Each row is a point on a tangle of strands that fork and nearly touch. The rows are in no order.
Points whose rows are less than 107 apart are linked; no others are. Some points are linked to none.
Q_439: [ -9 -39   7  53  32 -17 -36 -14 -18 -75   1 -18 -29   2  32  11 -13 -21
   1  24 -32  28]
Q_961: [  4  34  46  20  15  -5   2  -1  19  21  25  13 -18  38   7 -39  -7 -23
 -61 -44 -40  -9]
Q_16: [ 34 -33 -32 -48  -7   5  -5  -9   8 -15  32  22  12 -26   1 -49   3  40
 -47 -41 -32  45]
Q_751: [-29  10   4 -48 -27  10  -3   2 -21 -14 -45  -4   1  12  26  11  34   9
   4 -67 -13 -38]
Q_481: [ 27  -2 -11  31   7  -2 -63  30 -17  39  11  -6 -11  -6   6  20  37  12
  51  40  12   3]
Q_791: [ 34  25  52 -23 -43  10  51  30  45  51 -13 -15 -52  -6 -11 -36  -1   2
 -28  10 -37  30]
Q_138: [-32  -5  -8  42  -8   1 -11 -23  14 -39  34 -14  33   5 -29  -1 -25  40
  19  -4   1 -44]
Q_108: [-22  13  18  35  -1  15  -6 -38 -20  -6 -17 -26   6 -56 -35  36 -21  36
  19  12   3 -11]
Q_739: [-76 -30  22  24   7   5   0   9 -32 -48 -18  36  18  -1 -30 -44 -43 -17
  17   8  24 -15]
Q_76: [ 15  51  16 -20  18  12   3  16  -8  52   1 -31 -26  47   5  13  29 -11
   4 -20 -43 -17]
Q_391: [ 26  31   1   6 -19  27  30 -36  25 -18  21 -21 -31  11  45  21 -16  12
 -84 -15 -31  31]
Q_646: [-32 -40   7  36   6  12 -26 -11 -43 -27  18   7 -19   2 -10  -8 -17 -16
 -16 -60  -3  13]
Q_300: [  9   2   9  -9 -25  -7  22   5  40  15   9 -44  16 -18  30  -1  12 -13
   4 -17   0 -33]
Q_462: [-70 -15  23  14  -5 -17 -20  42 -40 -34 -23  14  29   5 -17 -13 -12 -24
  56  45  11 -18]
Q_616: [ 17  12 -40  25  33  -9  14 -22 -14 -46  -3 -42 -12 -27  33  33   2  17
   2  52   2  -5]
Q_550: [ 10 -10 -15  52  28 -18 -39 -19  15 -65  -2 -30  -3 -15   8  31  15   8
  11  39  -5  17]
Q_267: [ 22   5  -8 -48 -64  16  15 -20  45 -10   5  -3 -21 -20  36 -11   9  44
 -28  11 -41  40]
Q_913: [  7  31  40 -57  27 -18   6 -53  -9   9   4   6   1  -4  10 -26  38   4
  -3 -16 -27   0]
Q_732: [-87 -53  27  -1   8  39 -23  33 -23 -49 -22  51 -12  46 -47 -20 -56 -34
  29  11  35  -7]
Q_876: [ 13 -29   2 -27   0  -3  37   3  18  67  25 -64  12  -5  26  32  34  -9
  34  -7   2  -4]
Q_700: [-27   5 -38 -23  -7 -42   9  -1 -27 -34  18  59  31   2  -7  -3  10 -13
  20  25  -3  -9]
Q_160: [ 38  15 -48  42   5 -11 -29  -5  -2  43  57  40  -1   6   6  17  22  12
  47  55  14 -18]
Q_421: [  6  26  12 -16 -34  -7  50 -19   0  -4  23 -22 -30  10  44  15 -35  10
  -1   0 -56  -2]
Q_244: [-12  40  -7   6  -5  -2  13 -44 -20  31  22  -9  12 -41   4  26   6  38
  12  -8   5 -17]
Q_179: [-57 -47 -20  34 -20  10  -3   5 -16 -42  14 -12  15  -2 -43   5 -50 -13
 -22 -55   6  16]
Q_659: [ 62  40 -22 -25 -34   8  37 -18  61   1   8  -1 -33   3  37  15   5  38
 -75  20 -36  40]
Q_944: [-30 -31 -38   5   4 -35 -24   4 -40 -72   0  53   8  24 -18  37  -3   5
   9  31  13   9]
Q_476: [ -5  11   3  62   4  -7 -14 -21  -3   9  -8 -12  26 -54 -12   3 -19 -13
  12  45  32  -8]
Q_954: [ -7 -15  26 -22  39  28  31 -17 -45   0  28 -25 -43  26  18 -29 -12 -15
 -34 -37 -56  30]
Q_352: [  8  34  41 -21 -29  26  44 -14  42  38  -1 -47 -60 -27  28 -12   5 -15
 -66  20 -21  38]
Q_369: [ 28 -31 -21  15   8 -17  43 -34  21  35   1 -39  48 -67   2  -4   4 -22
  10  32  34  19]
Q_537: [  7 -16 -10  16 -19  34 -56  -2 -60 -10  54  49  -5  29 -11 -25  25  27
  38  59 -20  -4]
Q_124: [ 38  59  17  33  12   3   0 -39  12  -7  29  24   1  36  27  47 -29  -8
  34  45 -22  28]
Q_167: [ 15  29  30  22  34 -11  -4 -17  -5  42  16  -2 -13 -20  19   7  -3  17
   3  -1  -3 -31]
Q_427: [-40  17 -28 -26 -14  15  21  23 -16 -20 -32 -19  57   4 -41 -31  -2 -12
  -6  17   8  -5]
Q_577: [-36  13 -16 -22 -15  23 -33  41 -33  -9 -52  53  11  21 -43  12  33   4
  14   6  26   6]
Q_704: [-24  -9  -1  28 -16  10  21 -21   0 -26  42 -34  -5  27  34   7 -20  14
  -2 -32 -56 -16]
Q_314: [ -8 -11   4  33 -18  -2 -42  44  26  35  -6  -8  28  -5 -21  38  -1  -1
  54 -18  48 -43]
Q_826: [ 18  -4  -6  57  30   7   9 -22  21  27  16 -36  21 -32  26  -1   4 -25
  38  31  22   8]
Q_769: [-26   7  10 -16 -36  28  17  37   4  -6 -59 -19   9   0  -6  19  13  32
 -13 -73  15 -57]
Q_48: [ 84  41 -12 -15  19 -10  31 -18  33   7  -2 -38 -11  26  30  39   2 -40
   0  40 -10  50]
Q_767: [ 13 -27 -26 -54  -7 -48  -5  -9  -8 -28   9  48   6  -8  -9 -15  15   6
 -52 -40   4  27]
Q_384: [-12  30  -7 -16  -3 -15  -3  -2 -13  44  -6 -11  14 -33  28  -4  28 -49
   2  -3  -5  26]
Q_598: [ 53   7 -55   5  24 -22  20 -14  30  -4  -6 -32   4 -19  26  59   0 -19
  11  44  23  20]
Q_613: [  4  -3  53 -35 -20 -10  15 -22  23  19   1 -21  23 -27   6 -16  26  15
  37 -43  14 -45]
Q_623: [-45 -43 -49   6 -13  -8  -3  37  -6 -39  20  27  24  40 -56 -30 -38 -17
 -20 -31  26   0]
Q_151: [  4  15  12  46  25 -10 -21   6 -10 -34   1 -15 -50  25  46  34 -10 -13
 -11  20 -50  23]
Q_538: [-33   5   7  24 -20 -21 -32  23  34 -22 -24  -3  21  -7  -8  36   3   2
  -1 -13  19 -31]
Q_779: [-43   7   3  -5   6 -36  -2   1 -19 -26 -19 -21  17 -22   2   2   4 -11
  67  26  -8 -24]
Q_420: [ 30  40  32  79  16  25   5  -1  10  57   6 -23 -36 -18  18  12 -23 -12
 -12  15  -8  -6]
Q_95: [-48 -39 -21 -33   6  -1 -37  33 -49 -49 -13  48 -17  25 -50  18  16   3
  30  27  16  20]
Q_220: [ 22  36  39  14 -38  23  53 -36  63 -11  -8 -26 -42  11  41  27 -20 -21
 -58  28 -19  34]
Q_488: [ 82  52  14 -32  -2 -29  33  -6  31  37  10   6 -31  42 -25   5 -12  -6
 -14  17 -45  25]
Q_51: [ 38 -14   3 -53 -42   6   9  20  48  44 -16 -15 -11 -51  54  -3  27  38
 -15   0 -31  43]
Q_959: [  4  11 -42  34  16 -17 -28  41  -1  -7  -2 -26   0  -1  21   4  36 -31
 -15  24 -25   1]
Q_235: [-58 -66   7 -16  39  65 -23  41  -9 -15 -39  56 -39  56 -48 -18 -58 -39
  -1  -7  63  16]
Q_870: [  8   8 -13   2   7 -19 -32  34 -65   3 -15  35 -14  16  22  10  14  25
  42  -6   8 -36]
Q_139: [  6 -47 -50  27  18   5  14  34 -26 -23  44  45   0   6 -31 -51 -12 -14
 -26 -50  22  -2]
Q_596: [-16 -31 -26  55  34  17 -25  32 -32 -45  23  50  -2   5 -14 -32  14 -16
 -27   2  39   7]
Q_997: [-33 -13   6 -50  -3  68  11   2  -8  -3 -78  -3  29  44 -47 -30 -22  -5
 -20 -38  35 -10]
Q_958: [ 43  15  28 -26  14  16  24  -6  17  26  15  -9 -57 -17  10 -13  10  47
 -46 -36 -13   2]
Q_493: [ 59  -1  16   7 -25  -7  27 -34  49  44   6  -7  12 -58  37 -22 -47  -2
 -29  25 -20  21]
Q_15: [ 29 -37  42 -56 -23   5   2 -32   4   6 -34   8  14 -26  -4 -33   3  46
   7 -55  35 -46]
Q_878: [  4   6  17 -54 -12  16  16 -16 -27  10 -63  36  34  -5 -24 -24 -17  26
  24 -39  47 -47]
Q_991: [  9 -12 -10 -29   2 -24 -12   3 -57 -13 -22  72   4 -16 -15 -18  25  15
 -19 -37  42  -3]
Q_664: [  1  14 -27  20  -1  22 -72  55 -14  29 -16 -13   5  20   4   1  55  -9
  19  35 -23  -2]
Q_740: [ 19   3   0  45  21 -34  -1  27  54  25  12   3  12 -24  12 -28  32 -22
 -10   6  37 -31]
Q_521: [ 22  -7 -15 -11  -7  -3  30 -11  -9  64 -27 -25  32 -70   5 -21  -1   3
  10   5  45  -8]
Q_823: [-46   5  13   5   7 -11 -54  10  34 -27 -12   6   9  27 -61  35  24  28
  13  19  38 -38]
Q_350: [-16 -14 -22  53 -21 -27 -11 -16   4 -37  35  27  12  18   3  -4 -16  19
  57  35  15 -47]
Q_894: [ 43 -33 -11 -56 -24  -3  18  10  23  45 -12 -39  29 -62  14 -37  16   0
   8   3  -6  19]
Q_713: [-10 -18  15  11  11  -9  16 -19   3  -8  49 -11   8  17   7 -22  -7  35
  27 -25 -27 -57]
Q_305: [  3   7 -32  19 -21 -21  -4  21 -12 -11  36  63   4   1  -1   7  20   6
  46  56  17 -26]
Q_394: [ -1 -25 -32  68   8   5 -39  41 -13 -34  11   2   6  22  10 -14  16   3
 -20   1 -12  -9]
Q_87: [-12   4  -5  52  39  22 -29 -26 -25   6  37   5 -18  11   0 -11 -15  -1
 -23 -24 -22  28]
Q_70: [-64  24  36  -3   0 -10 -53  34  35   8 -38  47  16  12 -51  15  -6 -14
  15  31  47  -8]
Q_208: [  7 -34 -23 -39  24  -3  17 -28 -13 -17  57 -32 -31  11   2 -34  -8 -26
 -31 -53 -22  48]
Q_633: [ 32 -29 -10 -53  20  28  19  -5  19  -7  39  -9 -37  10  11 -42  18  10
 -77 -54 -32  55]
Q_225: [-37 -31   9 -55 -23  31  -5  12  29 -24 -50   5  22  23 -53 -14  -2  22
 -35 -60   4   2]
Q_265: [ 62  19  23  35   9   0  53 -22  29  49   0 -11 -28 -40  36  27 -42   1
 -33  15  -3  18]
Q_605: [ 14  44 -30  19  12 -25  -6 -51   7 -24  20  13  36   4  35  10 -22  -3
   8  24  -1  16]
Q_405: [-28 -14  -4 -26  -1 -26  27   5 -10   4 -22 -23  57 -30 -28  -1 -17  -6
  34  33  15 -31]
Q_650: [-35   3  24  20  -7 -12 -67  30  -1  31 -35  27  14 -27 -34  36   9 -27
  38  44  41  12]
Q_620: [ 33 -22  32  -7  39 -28  40  -2  44  67  46 -53 -19  26  24  39  22 -21
  38   7  -9   2]
Q_371: [ 42  50 -12  -3 -14   0  10 -54  15   2  14   0  23 -36  21 -25 -41   3
 -29  16 -29  21]
Q_13: [ 26  50  34  37  15  11  12 -33  11 -22  -6 -22 -31  19  53  62 -41 -14
   8  42 -31  42]
Q_309: [-46 -54 -32  -7  15  21 -16  41 -15 -27 -29  31 -17  51 -55 -14 -40 -12
 -11 -54  48  10]
Q_658: [-28  14  18   4 -18  10 -72  35 -40  18 -41   7  11 -11 -39  30  17  15
  36  10  13 -12]
Q_542: [ 35  38  23 -47  25 -35   7 -49  20   8  31  11  -9  27   8 -11  -2 -13
 -15  15 -42  33]
Q_698: [ -7 -13   2  18  51 -31 -38  15 -54 -27  -3  67 -30   0  12   7  48  17
 -19 -37  23  -8]
Q_486: [ -5  -2  31 -30 -23  13  63 -22  -6  -4  27 -12 -45  50   6 -24 -32  -4
 -31  -6 -77  18]
Q_808: [ 61  32  -1   2  13  -5  44 -15  41  63  24 -31 -17  26 -24  38  -2 -20
  -4  35  -2  26]
Q_686: [-28  13  -8 -51 -17  21  28  46  -7  10 -74  22  42  29 -34 -28 -10 -25
  11   1  26 -20]
Q_344: [  2 -29   4  35  18 -16 -22  49  34  50  -2  -1   6 -25  -9  16  52 -22
  22   3  71 -32]
Q_120: [-14  29   6 -45   7  -5 -18   1 -23  12  -4 -30   5  30  15  28  46  -1
  38 -22 -20 -18]
Q_843: [-24 -36 -15 -37   4 -23  25 -12 -33 -39  -1 -14  27   5  -5 -38  -4  -9
   8 -24 -24   0]
Q_326: [-32 -38 -16 -19 -50  36  18  22  -5 -35 -25 -19  15   5 -17  -9   2  31
 -46 -68   0 -18]
Q_714: [ 17  18   5 -20   0  23   1  -2 -39  39 -41   4  31 -36  -6 -12  10  11
  36  -2  45 -39]

A fork is a point with three links, a tip a point with one. Leave the first point through the second and follow the links. Name the first fork or tip that comes.
Q_309 / Q_235 => Q_76
Q_244 / Q_167 => Q_913
Q_740 / Q_344 => Q_305
Q_704 / Q_421 => Q_698
Q_686 / Q_427 => Q_623
Q_439 / Q_151 => Q_521

A fork is a point with three links. Follow the links from the first point to the second and name the forks in between, in order.
Q_791 / Q_598 => Q_521
Q_70 / Q_87 => Q_305 > Q_623
Q_16 / Q_577 => Q_305
Q_394 / Q_427 => Q_623
